Each row is a point on a landscape with many valleys, with its height.
A ball rolls from a point to whichever of its 2 nearest points has the largest drop for the distance, and stops where none of them is lower. Distance is the straight distance between rows; heights are no part of it.
(388): | -21.6 |   3.8 |  -2.2 | -12.4 |  10.6 |  14.7 |   9.3 | -11.1 |  -8.3 |   9.3 | -26.3 | -14.3 |   3.0 | -10.4 |  13.8 |   3.3 |   8.1 | -19.2 | -14.0 |  -4.3 |  -8.6 |   7.4 |   8.2 |  h=3.76
(813): |  39.2 |  13.1 |  25.0 |  -0.8 |   2.9 | -14.1 |  28.0 |  -0.2 |  -3.4 |  -4.7 |   1.8 |  -8.0 |   4.7 |  35.9 | -13.5 | -23.8 |  13.0 |  29.4 |  16.0 |  11.8 |  34.8 |   7.0 |  -8.2 |  h=1.13
(338): | -21.3 |  13.7 |  -5.8 |  26.9 |   0.9 |  -3.2 | -12.6 |   4.6 |   0.6 |  19.9 |  12.0 | -17.3 |  -8.2 | -16.5 | -15.2 |   2.6 | -24.1 |  11.5 |  -9.3 |   3.0 | -41.6 |  22.0 |  15.3 |  h=3.81
(110): |   7.2 | -22.0 |   2.8 |  25.4 |   8.7 |  14.7 |   4.1 | -15.3 | -21.7 |  24.4 | -14.1 | -16.1 |  -3.2 |  -2.1 |  -7.0 |  -3.1 |  -2.7 |  15.0 |  -2.6 |  -8.5 | -18.6 |   6.2 |   4.8 |  h=5.59
(180): |  21.0 | -10.2 |  -7.5 |   6.5 |  27.8 |  15.5 | -12.8 |   5.1 | -19.8 | -15.6 |  -9.5 |   4.1 | -13.6 |  18.7 |   1.6 |   7.4 |  12.5 |   1.4 |  -1.3 |  21.4 |   2.3 |   8.7 | -11.4 |  h=6.00
(728): |   9.7 | -14.4 |  12.3 |  36.7 | -24.0 | -10.2 |   2.7 | -11.4 |  -0.5 |   0.3 |  -3.1 | -29.4 |   3.3 |   7.1 | -28.4 |  -6.0 |   1.1 |  29.5 |   9.2 |   9.4 |  -7.1 |  20.3 |  -3.7 |  h=6.52
(675): |  -1.7 | -14.8 |  11.3 |  15.2 |  -5.4 |  -4.7 | -11.0 |   4.9 |  19.6 |  26.1 |   0.7 | -13.5 |  -0.8 |   5.5 |  -9.5 |  -2.2 |  32.0 |   7.3 |   4.0 |  -6.0 |  -7.2 |  -2.0 |   3.8 |  h=1.88
(458): |  -2.0 |  -1.8 |  -9.1 |   1.7 | -15.1 |  -7.6 | -19.7 |  -3.2 | -13.1 | -29.3 |   5.0 | -10.3 |  -0.5 |   6.0 |  -3.8 |  12.6 |   4.5 | -19.9 | -21.4 |   2.8 |  21.6 |  -0.7 |  -5.1 |  h=3.28
(605): | -17.6 |  10.7 | -19.3 |   0.4 | -18.5 |  -9.3 |   0.4 |  11.5 |  15.9 |  -9.0 |  10.3 |  14.1 |  10.1 |  -5.0 |   4.9 |   9.5 |   7.8 | -30.6 | -19.4 |  -8.1 |   0.1 |  11.9 |  -5.8 |  h=1.17
(361): |  -4.2 |  -5.4 | -13.9 |  24.1 | -30.8 | -22.5 |  -3.7 |  -2.2 |   7.3 |  -5.8 |  10.1 | -13.9 |   8.5 |  -8.2 |   7.8 |  -0.3 |  -4.2 |   3.1 |  -7.3 |   6.2 | -18.0 |   4.2 |   8.9 |  h=2.37
(336): |  27.1 | -10.2 |   5.0 | -13.1 |  44.4 |  10.7 |  23.4 |  15.3 |  -1.1 | -28.9 | -19.9 |   8.9 |  -2.6 |  20.2 | -10.8 |   7.6 |  11.0 |  11.9 |  18.6 |   1.5 |  36.6 | -19.1 | -25.1 |  h=1.15
(87): |  -2.4 | -18.8 |   0.8 | -19.1 |   6.1 |  19.4 |  -2.4 |  14.3 |  -7.5 | -20.1 |   1.2 |  37.1 |   7.4 |   4.2 |  -1.7 |  11.9 |  -9.2 |  -6.3 |   0.5 |  -8.5 |  34.2 | -19.8 | -31.7 |  h=3.35
(674): |  13.4 |  -2.1 |  19.8 | -15.2 |   0.1 |   9.5 |   4.0 |   1.9 |   0.3 | -25.3 |  -9.4 |   5.7 |  -2.7 |  24.8 |   4.7 |  11.0 | -26.3 |  14.4 |  16.7 |  -3.9 |  13.1 | -36.1 | -29.1 |  h=3.02
(341): |  13.4 | -12.3 | -11.1 | -18.4 |  18.7 |  23.4 | -19.2 |  -4.5 |  -8.4 |  -1.7 | -11.8 |   5.3 | -14.3 |   3.1 |  -5.1 |  -6.8 |   2.3 | -10.0 |   3.9 |   4.4 |   8.5 |  13.7 |  -6.2 |  h=5.73
(435): |  24.9 | -18.3 |  -7.2 |  -0.1 |  35.3 |  14.3 |  15.3 |   2.7 | -11.5 | -20.9 | -16.8 |  17.3 |   1.6 |  13.4 |  19.3 |  12.2 |  15.4 |  18.9 |  20.5 |   2.9 |  16.9 | -20.1 | -10.9 |  h=1.68
(237): |  -2.3 |  -0.4 | -18.7 | -13.4 |  16.1 |  30.1 |   2.4 |   8.9 |  14.1 |  14.3 |  -5.3 |  28.5 |   2.6 |   6.2 |  15.6 |  10.3 |   9.0 |  -6.8 |  11.2 |  -2.8 |  -2.5 |  -4.5 |   0.0 |  h=2.56
(564): | -11.2 |   9.7 |   7.8 |  13.6 |   8.7 |  -0.4 | -20.0 |   3.0 |   6.4 |   9.3 |  19.6 |  -1.3 |   3.3 | -21.0 | -11.3 |  -4.6 | -10.2 |  14.5 |  -7.4 |  -1.4 | -23.8 |  10.7 |  -5.2 |  h=4.09
(409): |  -6.3 | -10.7 |   1.3 |   1.6 | -10.2 |  -5.4 |   9.7 | -33.8 |  21.7 |  22.8 |  -3.5 | -15.3 |  -5.9 | -10.9 |  -1.7 | -31.1 |  -1.3 |  -3.6 |  13.3 |  -6.4 | -19.8 |  -7.1 |  32.7 |  h=1.47
(368): |  18.1 |   1.1 |  15.3 |  -7.7 |  -9.4 |  -6.0 | -11.3 |  12.0 | -20.7 | -11.4 |  13.8 |  27.6 | -24.3 |  -4.0 |  16.7 |  16.4 |  -1.0 |   1.6 | -15.1 |  11.8 |  19.5 | -33.1 | -15.7 |  h=2.47
(695): | -15.4 |   8.3 | -13.0 |   6.2 |  -3.5 |  -9.4 |   7.8 |  12.3 |  21.2 |   6.2 |   7.6 |   0.9 |   2.4 |  -3.4 |   3.5 |  -1.6 |  16.6 | -27.1 |  -7.2 | -10.8 |  -9.1 |   3.0 |  27.2 |  h=1.85
(249): | -11.7 |   7.1 | -13.9 |  22.3 |   3.5 | -28.5 |   7.2 |  13.8 |   4.0 |  10.3 |   9.0 |  -7.8 |  -3.8 | -10.4 |   3.0 | -20.9 | -14.6 | -19.3 | -13.3 |   6.0 | -29.6 |  13.5 |  28.2 |  h=3.13
(693): |  35.8 |   7.5 |  18.4 |  -8.8 |  35.6 |   1.3 |  19.2 |  11.7 |  -3.8 | -19.5 |  -6.8 |  -4.9 |  -4.4 |  26.6 | -12.0 | -11.8 |  10.7 |  15.8 |  13.9 |  13.2 |  43.6 |  -0.2 | -16.5 |  h=0.45
(140): | -35.2 |  29.0 |   6.5 | -24.8 |  15.9 |  -0.2 |  12.3 |  -5.1 |   0.5 |   4.6 | -24.4 | -14.8 |  -1.4 | -27.9 | -12.7 | -11.4 | -18.6 | -34.6 | -16.0 |   8.2 |  -6.9 |  22.7 |  11.4 |  h=4.08
(315): |  -2.4 |   1.3 |  -5.4 |   1.7 | -22.1 | -23.4 |  -8.4 | -10.6 |   5.5 | -15.6 |  16.7 | -18.4 |   2.8 |  -1.0 |  -1.7 |  -3.6 | -11.6 | -17.2 | -14.2 |  -6.6 |   1.6 |   7.8 |  -2.1 |  h=2.81
(81): |  -9.3 |  -5.5 |  -9.4 | -15.5 |   8.4 |  26.9 |  -3.0 |   9.1 | -11.0 | -28.9 |  -5.3 |  17.6 |   7.3 |   6.1 |   2.9 |  19.2 | -16.0 | -14.9 | -15.5 |  12.0 |  22.9 | -22.1 |  -4.7 |  h=3.79
(403): | -20.4 |   1.1 |  -1.8 | -31.8 |   7.3 |  12.9 |  -8.2 | -10.7 |  13.8 |  -7.8 |  -2.0 |   9.4 |  -8.8 |  -0.3 |   1.8 | -17.7 | -27.8 | -32.8 |  -0.1 |   7.2 |   2.7 |   5.3 | -13.9 |  h=5.02
(733): |  -8.5 | -10.8 |  -8.7 |   0.8 |   3.7 |  -1.7 |  -4.4 |  -8.3 |  27.7 |   1.9 |  -5.5 |  -5.7 |   9.5 | -19.4 |   3.1 | -13.2 |  10.6 |  -7.9 |   1.9 |  -1.6 | -10.2 |  23.0 |  -7.8 |  h=2.29
(321): |  23.9 |   1.1 |   8.1 |  -3.4 | -32.1 |  -3.3 |   0.9 |   4.2 |  10.8 |  -1.3 |   8.9 |  14.0 |   4.5 |   8.1 |   1.1 |  10.4 | -12.1 |  28.4 |  19.5 |  -6.9 |   8.9 |  -7.0 | -14.1 |  h=3.33
(620): |  -5.7 |  -8.0 |   1.5 | -22.0 |  10.7 |  20.8 |  -5.2 |  16.4 |  -1.4 |  11.3 |  -0.2 |  37.0 |   2.0 |   1.1 |   0.1 |   9.1 | -10.7 |  -2.3 |  -4.4 | -21.5 |   7.4 | -14.6 |  -8.2 |  h=2.97
(851): |   6.5 |  -7.7 |  18.9 |  -2.8 |   9.1 |   5.5 |  -8.0 |  13.3 |   1.8 |  -9.7 |   4.9 |   3.5 |  -3.5 |   8.6 | -17.4 |   9.2 |   9.4 |  13.0 |   0.0 |  -8.5 |  28.8 |   1.6 | -31.9 |  h=2.20
(394): |  -4.9 |  14.9 |  -0.9 |   0.9 | -19.1 |  16.2 |   0.6 |  -4.0 | -12.6 |  13.0 |  11.9 |  -1.4 |  17.0 | -13.6 |  -3.8 |  17.4 | -29.8 |  15.5 |   1.3 | -18.8 | -12.3 |   2.8 |   1.0 |  h=3.92
(612): |  18.9 |   2.0 |  27.1 |  11.8 | -12.2 | -14.0 |  -8.5 |  13.9 | -15.6 |  -3.3 |   1.8 |   6.7 | -18.6 |  -3.0 |   9.1 |  12.4 |  -0.2 |  29.9 |   4.4 |  -6.9 |   1.8 |  -5.8 | -32.8 |  h=2.44
(247): |  31.1 |  -1.1 |  33.9 |  11.7 | -14.7 | -14.5 |  13.3 |  16.6 | -15.9 |   2.3 |   2.7 |  -6.0 | -23.2 |  13.1 |   6.3 |   9.8 |  15.7 |  41.7 |  11.2 |  10.3 |   6.0 |  -3.3 | -15.9 |  h=2.64
(589): | -36.1 |  21.6 |  14.8 | -25.4 |  18.3 |   9.4 |   4.7 |  -3.7 |   9.9 |  -3.7 | -19.8 |  12.8 |  -3.2 | -12.5 |  -6.4 | -19.8 | -40.8 | -35.1 |  -8.6 |   8.5 |  -5.8 |  11.3 | -10.0 |  h=4.59
(33): | -20.5 |  17.3 | -17.1 |  -7.1 |   9.8 |   5.7 |   1.5 |  19.2 |  19.0 | -13.6 |  -0.3 |  32.2 |  12.3 |  -3.6 |  10.8 |  -5.1 |   1.4 | -37.2 |  -3.9 |   9.5 |   7.8 |   3.9 | -15.3 |  h=2.02
(759): |   6.3 | -16.9 |   3.3 |   1.5 |  -1.2 |  -9.3 | -14.2 | -13.0 |  34.2 |   7.6 |   8.2 | -21.5 |   8.4 |  -6.4 |  -6.4 | -20.7 |  21.9 |   2.2 |   9.0 |   9.0 |  -3.1 |   6.2 |   8.7 |  h=2.34
(778): |  18.1 | -21.9 |  -5.7 |  17.2 | -22.1 |  -6.8 |  -4.4 |  -4.1 |   4.5 | -16.4 |  -5.2 | -22.0 |  -1.8 |  12.1 | -18.8 | -13.7 |  -0.5 |   9.7 |  -4.0 |  24.4 |  -5.9 |  27.0 |  16.3 |  h=6.29
(746): |   9.9 | -15.2 |  -7.0 |   1.6 | -17.2 |   6.7 |  -8.3 | -18.0 |   0.9 |   2.5 | -10.5 | -16.6 |  -3.8 |   0.2 | -19.1 |  -6.5 |  -7.1 |   1.5 |   3.6 |   2.6 |  -6.2 |  32.9 |  -0.1 |  h=6.02
(100): |  -1.5 |   4.5 |   1.0 | -15.8 |  11.4 |  13.1 | -16.9 |   7.2 | -26.4 | -11.8 |   9.6 |   2.6 |  -7.1 |   3.4 |  -1.9 |  20.7 |  -9.9 |   0.2 | -17.9 |   2.8 |  12.9 | -20.7 |   2.2 |  h=4.12
(156): | -20.6 |  18.6 |  -2.8 |  35.1 |  -2.2 | -31.6 |   5.1 |  17.2 | -15.6 |  24.5 |  13.4 |  -5.1 | -16.9 | -14.4 | -10.6 |  -2.7 | -29.0 |  -6.7 | -15.6 |  -1.9 | -31.9 |  24.4 |  26.9 |  h=3.50
(576): |   1.6 | -13.5 |  -1.9 |  16.0 | -10.1 | -17.1 |   6.2 | -10.2 | -14.0 |  29.1 |  13.4 |  -2.9 |  -8.6 |   0.1 | -12.7 |  -0.4 |   4.2 |   0.3 |  -5.5 | -20.7 |  -8.0 |  -7.4 |  19.5 |  h=5.24
(861): | -32.6 |  22.5 |  -9.9 | -27.0 |  19.7 |   7.0 |   9.4 |   8.8 |   6.5 |  -7.3 | -18.4 |  22.0 |  -5.9 |  -6.8 |  14.3 | -12.0 |  -0.4 | -55.1 |  -2.4 |   7.0 |  12.7 |   1.4 |  -0.7 |  h=2.80
(491): |  -8.2 |  15.3 |  10.8 |  -3.2 | -10.5 |  -1.5 |  -5.9 | -13.8 |   3.3 |  22.1 |   9.3 |  -6.9 |  -2.8 |  -2.2 |  -6.4 |  12.4 | -14.0 |   0.9 |   5.8 | -27.5 | -18.6 |  -4.6 |   0.4 |  h=3.72
(537): |   6.2 | -12.4 | -10.3 |  17.7 |  -1.6 |   0.9 |  -4.2 |  -1.3 | -24.5 | -10.3 |  -8.6 |   1.0 |   6.0 |   7.3 |   6.2 |   1.5 |  16.5 |  14.0 |  -2.8 |  20.9 |  -5.5 |   6.9 |   4.5 |  h=6.24
(82): |   3.9 |  -8.6 | -25.1 |   1.2 | -17.7 |   9.2 |  -1.6 |  11.0 |   9.9 |   4.3 |  13.9 |  20.9 |   7.3 |  -0.8 |   9.0 |   4.2 |  10.3 |   7.9 |   9.0 |  17.3 |  -7.6 |   6.5 |  18.4 |  h=4.73
(114): |  -6.2 | -15.2 |   9.4 |  -2.2 |  24.3 |  11.9 |  -4.3 | -18.6 | -16.3 |   6.7 |  -9.5 | -13.7 |   3.6 |   4.0 |   0.3 |   7.5 |  12.0 |  -3.8 |  -8.9 | -30.4 |  11.2 |  -3.8 |  -8.2 |  h=3.91
(165): |  19.2 |   0.6 |  10.5 |  14.4 |  -8.4 | -18.2 |  -8.0 |  16.1 |  -4.7 |  -3.9 |  13.5 |  14.8 | -14.6 |   7.1 |  22.8 |  15.8 |  16.5 |   7.8 |  -5.7 |   6.2 |  -2.7 | -15.6 |  -7.1 |  h=2.16
(29): | -32.4 |  21.2 |   3.1 |  -3.4 |   4.7 |  12.7 |  -4.5 |  -5.6 |  -3.9 |  16.3 | -10.6 | -19.6 |  11.5 | -12.8 |   4.4 |  13.7 | -11.0 | -10.1 |  -8.0 | -25.4 | -16.7 |   0.5 |   0.3 |  h=3.96
(522): | -13.3 |   1.6 |  -3.2 |   2.2 |  -3.4 | -24.5 |  16.4 | -18.8 |  29.5 |  21.0 |  -6.7 | -12.1 |  -6.9 | -19.8 |   7.0 | -31.9 |   6.0 | -28.5 |   2.1 |   2.6 | -30.9 |   9.9 |  22.1 |  h=2.01
(552): |  28.6 |   5.6 |  15.7 |  -7.3 |   0.9 |  -4.8 |   0.0 |   4.5 | -13.0 | -30.4 |   5.1 |  18.3 | -10.8 |  13.2 |  22.4 |  14.7 |  -5.2 |  27.3 |   7.2 |   7.3 |  22.0 | -34.5 | -19.9 |  h=2.74
(314): |  14.2 |  -6.6 |  12.2 |  10.2 | -18.9 |  -1.0 |   3.3 | -16.1 |   4.9 |  -6.6 |   0.5 | -28.2 |  15.6 |  13.8 |  -5.4 |   1.8 |  -7.8 |  29.9 |  23.0 |   6.5 |  -1.1 |   6.7 |  -0.7 |  h=6.67
(825): |   5.7 |  -5.5 |  -2.1 |   8.7 | -15.1 |  -0.8 |  -9.4 |  23.1 |  21.0 |  15.4 |  18.7 |  14.9 |   4.6 |  -8.0 |   1.5 |   0.6 |  15.5 |  31.4 |   6.6 |   0.8 | -19.9 |   1.9 |   3.4 |  h=4.50
(85): |  -3.6 |  -2.4 |  -1.7 |   6.8 |  -3.1 |   0.5 |  -5.3 |   6.2 |  14.7 |  16.2 |   7.7 |  -2.7 |  -1.6 |  15.0 |   0.6 |  24.2 |  27.0 |  14.7 |   4.0 |  -8.0 | -11.4 | -22.6 |  14.7 |  h=1.53
(286): |   2.2 | -12.3 | -17.2 | -13.4 |  31.1 |  32.2 |   6.2 |   7.0 |  13.3 | -16.0 | -14.9 |  14.2 |   7.0 |   8.7 |  23.6 |  14.2 |   9.7 |   3.2 |  24.7 |   5.4 |   8.8 | -15.6 | -12.0 |  h=2.11
(745): | -24.8 |  24.3 |  -9.0 | -10.8 |  17.1 |  -3.9 |   9.8 |   0.1 |   0.6 |  11.0 | -21.4 |   5.5 |  -7.0 |   4.3 |  18.4 |  -2.5 |   2.6 | -37.4 |  -7.0 |  -8.7 |  -8.3 |   6.0 |   4.8 |  h=3.38
(754): |  16.6 |   6.5 |   1.9 |  -3.2 |  -9.6 |   1.8 | -14.5 |  -4.0 |   0.0 |  17.2 |  13.8 |   6.0 |  -8.5 |   8.4 |   6.9 |   8.9 | -14.7 |  22.4 |  17.3 |  -9.4 | -12.4 | -13.7 |  -7.2 |  h=3.51
(779): |   4.0 |  -8.1 | -11.3 | -29.7 |   9.3 |  16.9 |  10.9 | -21.4 |   2.3 |  -5.4 | -13.3 |   5.5 |  -5.7 | -12.2 |   6.8 | -18.6 |  -0.8 | -25.4 |   9.6 |  -1.2 |   9.4 |  12.0 |  -9.8 |  h=5.40
(747): |  27.3 |  -0.4 |  18.2 |  -7.2 | -13.2 | -15.3 |  -2.1 |  -1.0 |   2.2 |  -2.0 |   7.9 |  -7.1 |  -6.0 |  23.5 | -28.7 | -15.6 |  12.0 |  12.4 |  12.6 |   2.7 |  28.2 |  11.5 |  -4.9 |  h=1.65
(307): |   2.7 |  -2.4 |  -6.8 | -12.2 |  -6.7 |   6.7 |  -4.0 | -12.8 |   9.7 | -25.8 |  -1.2 | -32.0 |  10.6 |   2.4 |  -2.4 |   7.0 |  11.3 | -14.7 |  -7.8 |  16.3 |  10.3 |   1.2 |   7.5 |  h=3.77
(20): |  -6.0 |  -9.9 |  -0.2 |   0.2 |  15.2 |   3.4 | -11.2 |   3.1 |  10.6 |  -2.8 |  -1.2 |   4.2 |  17.2 |  -4.7 |   0.8 |   3.9 |  13.4 |   4.9 |   2.0 |  -8.2 |   4.6 |   8.4 | -31.6 |  h=1.70
(207): |   0.8 |  18.4 |  -0.2 |  10.9 | -11.7 |  -6.5 |  -1.0 |  19.4 |  -1.1 |  15.8 |  12.3 |  10.5 | -12.0 |  -0.5 |  17.4 |  22.4 |  16.5 |   0.2 | -11.2 |  -8.5 | -18.4 | -15.4 |  18.7 |  h=1.84
(12): |   7.0 | -13.4 |   0.8 |  18.6 | -13.4 |   8.4 | -11.2 |  -8.4 | -30.5 |  16.8 |   3.2 | -13.0 |   0.0 |  -4.3 | -23.9 |  -7.4 | -16.0 |  15.6 | -10.4 |  -3.0 | -15.5 |  28.6 |  10.0 |  h=5.77
(516): | -11.0 |  21.1 | -19.0 |  -9.8 |  -3.5 |  -8.6 |   4.2 |   7.2 | -24.4 |  -4.1 |   0.6 |  25.3 |  15.5 |  -3.6 |  19.8 |   0.8 | -12.8 | -21.4 |  -2.3 |   0.7 |   5.2 |  -8.3 |  11.7 |  h=4.65
(130): |  -7.8 |  -9.8 | -14.2 |  12.3 | -16.8 |  -7.5 |   1.8 |  -6.6 |   7.5 |  16.2 |  11.3 |  -4.5 |   9.6 | -13.1 |  -1.4 | -21.2 |  -9.7 |  12.3 |   6.0 |   4.1 | -24.6 |  -1.1 |  27.7 |  h=1.94
(77): | -15.8 |  11.9 | -13.5 |  -5.5 |   2.6 | -25.0 |  18.4 |  -0.5 |  14.8 |   2.6 |   2.5 |  -5.8 |   3.3 | -28.7 |   8.4 | -29.3 |  -8.0 | -28.2 |  -2.7 |   9.3 | -10.2 |  21.8 |  27.3 |  h=2.59
(812): | -15.3 | -12.1 |  -5.0 |  10.6 |  -1.6 |   6.2 |  10.8 | -26.8 | -14.7 |  26.5 |  -9.4 | -15.5 |   5.0 |  -9.6 | -14.5 |  -9.3 |  -2.9 |  -3.1 |   3.0 | -23.6 | -11.2 |   5.8 |  18.7 |  h=5.42
(234): |  -3.9 |  -1.3 |  11.7 | -15.7 |  13.4 |  18.0 |  -6.9 | -21.4 |   4.6 |  -8.9 | -17.5 | -15.7 |   5.1 |   3.3 | -10.2 |   9.1 | -10.0 |  -3.6 |  -5.0 | -13.9 |   9.4 | -12.4 | -24.0 |  h=3.62
(461): |   8.1 |   0.3 |  19.4 |  -9.0 |  10.7 |   6.5 |   6.1 | -10.6 |  -4.3 | -18.1 | -13.5 | -18.5 |  10.7 |   9.1 |  -4.3 |   7.1 | -24.5 |  28.6 |  13.6 | -20.5 |  14.2 | -14.3 | -32.2 |  h=3.30
(664): | -33.5 |  16.4 | -10.9 | -30.1 |   9.4 |  18.2 |   9.1 |   3.0 |   5.3 | -15.5 | -21.1 |   2.8 |   9.1 | -17.0 |   1.6 |  -5.8 |  -5.1 | -39.1 | -12.9 |  18.6 |   3.2 |  18.2 |   8.5 |  h=3.48
(459): |  -8.2 |  12.9 | -11.3 |  14.4 |   7.2 | -16.7 |   3.9 |   7.8 | -30.3 |  -0.1 |  15.9 |  25.9 |  -1.7 | -18.0 |  21.8 |  -5.8 |   9.5 |  -2.1 |  -8.4 |   5.2 |   1.6 | -19.3 |  11.6 |  h=4.89
(606): |  18.7 | -10.6 | -11.3 |  -9.5 |  -4.4 |   1.5 |  14.8 | -17.9 |  15.7 | -20.2 |  -3.9 | -21.0 |   3.9 |  12.8 |   0.8 |   4.6 |  45.4 | -19.3 |  10.6 |  19.0 |  12.8 |  -4.3 |  16.4 |  h=4.19
(884): | -21.1 |  18.7 | -21.0 |  -7.5 |   3.9 | -18.2 |  13.7 |  20.1 |  25.8 |  11.1 |   0.2 |   3.6 |  -8.3 | -12.4 |  -7.3 |  -8.1 |  -6.3 | -39.8 | -18.7 |  -4.4 |  -3.2 |  24.3 |  24.6 |  h=2.55
(472): | -16.8 |  -6.3 | -10.2 |  19.2 |   4.0 | -14.1 |   3.4 |  -2.9 | -17.6 |  20.3 |  13.0 |  15.6 |  11.8 | -18.4 |   1.6 | -11.7 |   9.8 |   2.6 | -12.2 | -14.9 |  -5.1 |  -5.3 |  20.3 |  h=5.08
(588): | -23.1 |  13.1 |  -4.5 |   7.8 |  -9.4 |   6.0 |  -9.9 |  21.5 |   6.3 |  17.4 |  16.1 |  11.1 |  16.1 | -16.3 |   1.8 |   5.9 |   3.9 |  22.6 | -10.3 |  -2.2 | -18.8 |   0.3 |   7.1 |  h=4.32
(897): |  21.5 | -14.7 |   7.5 |   7.5 |   1.5 |  10.0 |   9.5 | -11.7 |  -3.8 |  -3.1 | -14.1 | -24.9 |  12.2 |  17.2 |   6.6 |  -3.9 |   8.6 |  35.9 |  21.3 |   8.8 |  -1.4 | -19.6 |  13.3 |  h=6.80
(831): |  25.5 |   6.2 |  16.0 |  10.0 | -43.1 | -18.6 |  -9.5 |  -1.7 |   1.8 |  -7.8 |  18.9 |   0.2 |  -9.5 |  10.6 |   3.0 |   2.6 |   0.7 |  31.4 |  16.9 |  14.1 |   4.7 | -10.1 |  -1.0 |  h=3.14
(96): |  -9.1 |  11.6 |  -4.8 |  -8.7 |  -4.6 |  -4.7 | -10.5 |  -0.4 | -22.7 |  -2.5 |  13.5 |  11.9 |   3.1 | -11.3 |  -1.2 |   4.7 | -21.3 | -10.9 | -22.2 |   6.8 |   0.4 |  -5.6 |   8.9 |  h=4.39
(245): |  21.8 |  -7.9 |  17.4 |  29.7 | -25.7 | -10.5 |   3.2 |   6.8 |  -5.6 |  -5.1 |   2.7 | -15.6 | -17.6 |  22.0 |   2.5 |   7.2 |   8.8 |  40.3 |   8.0 |  32.0 |  -6.8 |  -5.2 |   7.2 |  h=2.90
(735): |  -0.2 |  -4.5 |  -1.2 |  -7.1 |  32.5 |   8.2 |   3.4 |  -1.0 |  -5.0 |   1.0 |  -8.2 |   7.2 |   3.9 |   1.7 |   2.5 |   2.9 |  20.6 | -16.6 |  -4.8 | -16.3 |  23.2 | -26.8 |  -6.3 |  h=4.17
(166): |  15.3 |  -8.1 |  16.9 |  -0.9 |  -9.1 | -13.7 | -10.3 | -12.3 |   4.9 |   2.4 |  10.6 |  -3.6 |  -3.0 |   5.6 | -21.2 |  -0.2 |  -5.2 |   7.6 |   5.8 | -20.4 |  12.6 |  12.3 | -26.2 |  h=2.13

Where does a ball stop that starts at each point below?
(12) => (693)
(100) => (693)
(825) => (409)

Call two points neighbours if one is among the 2 nearest of the other. Go from one point of each pair to the other, from neighbour to neighbour, staying as low as possible. Name the highest point that can't be avoided.
(20) and (861) => (29)
(409) and (605) => (77)
(693) and (20) => (851)
(693) and (85) => (759)
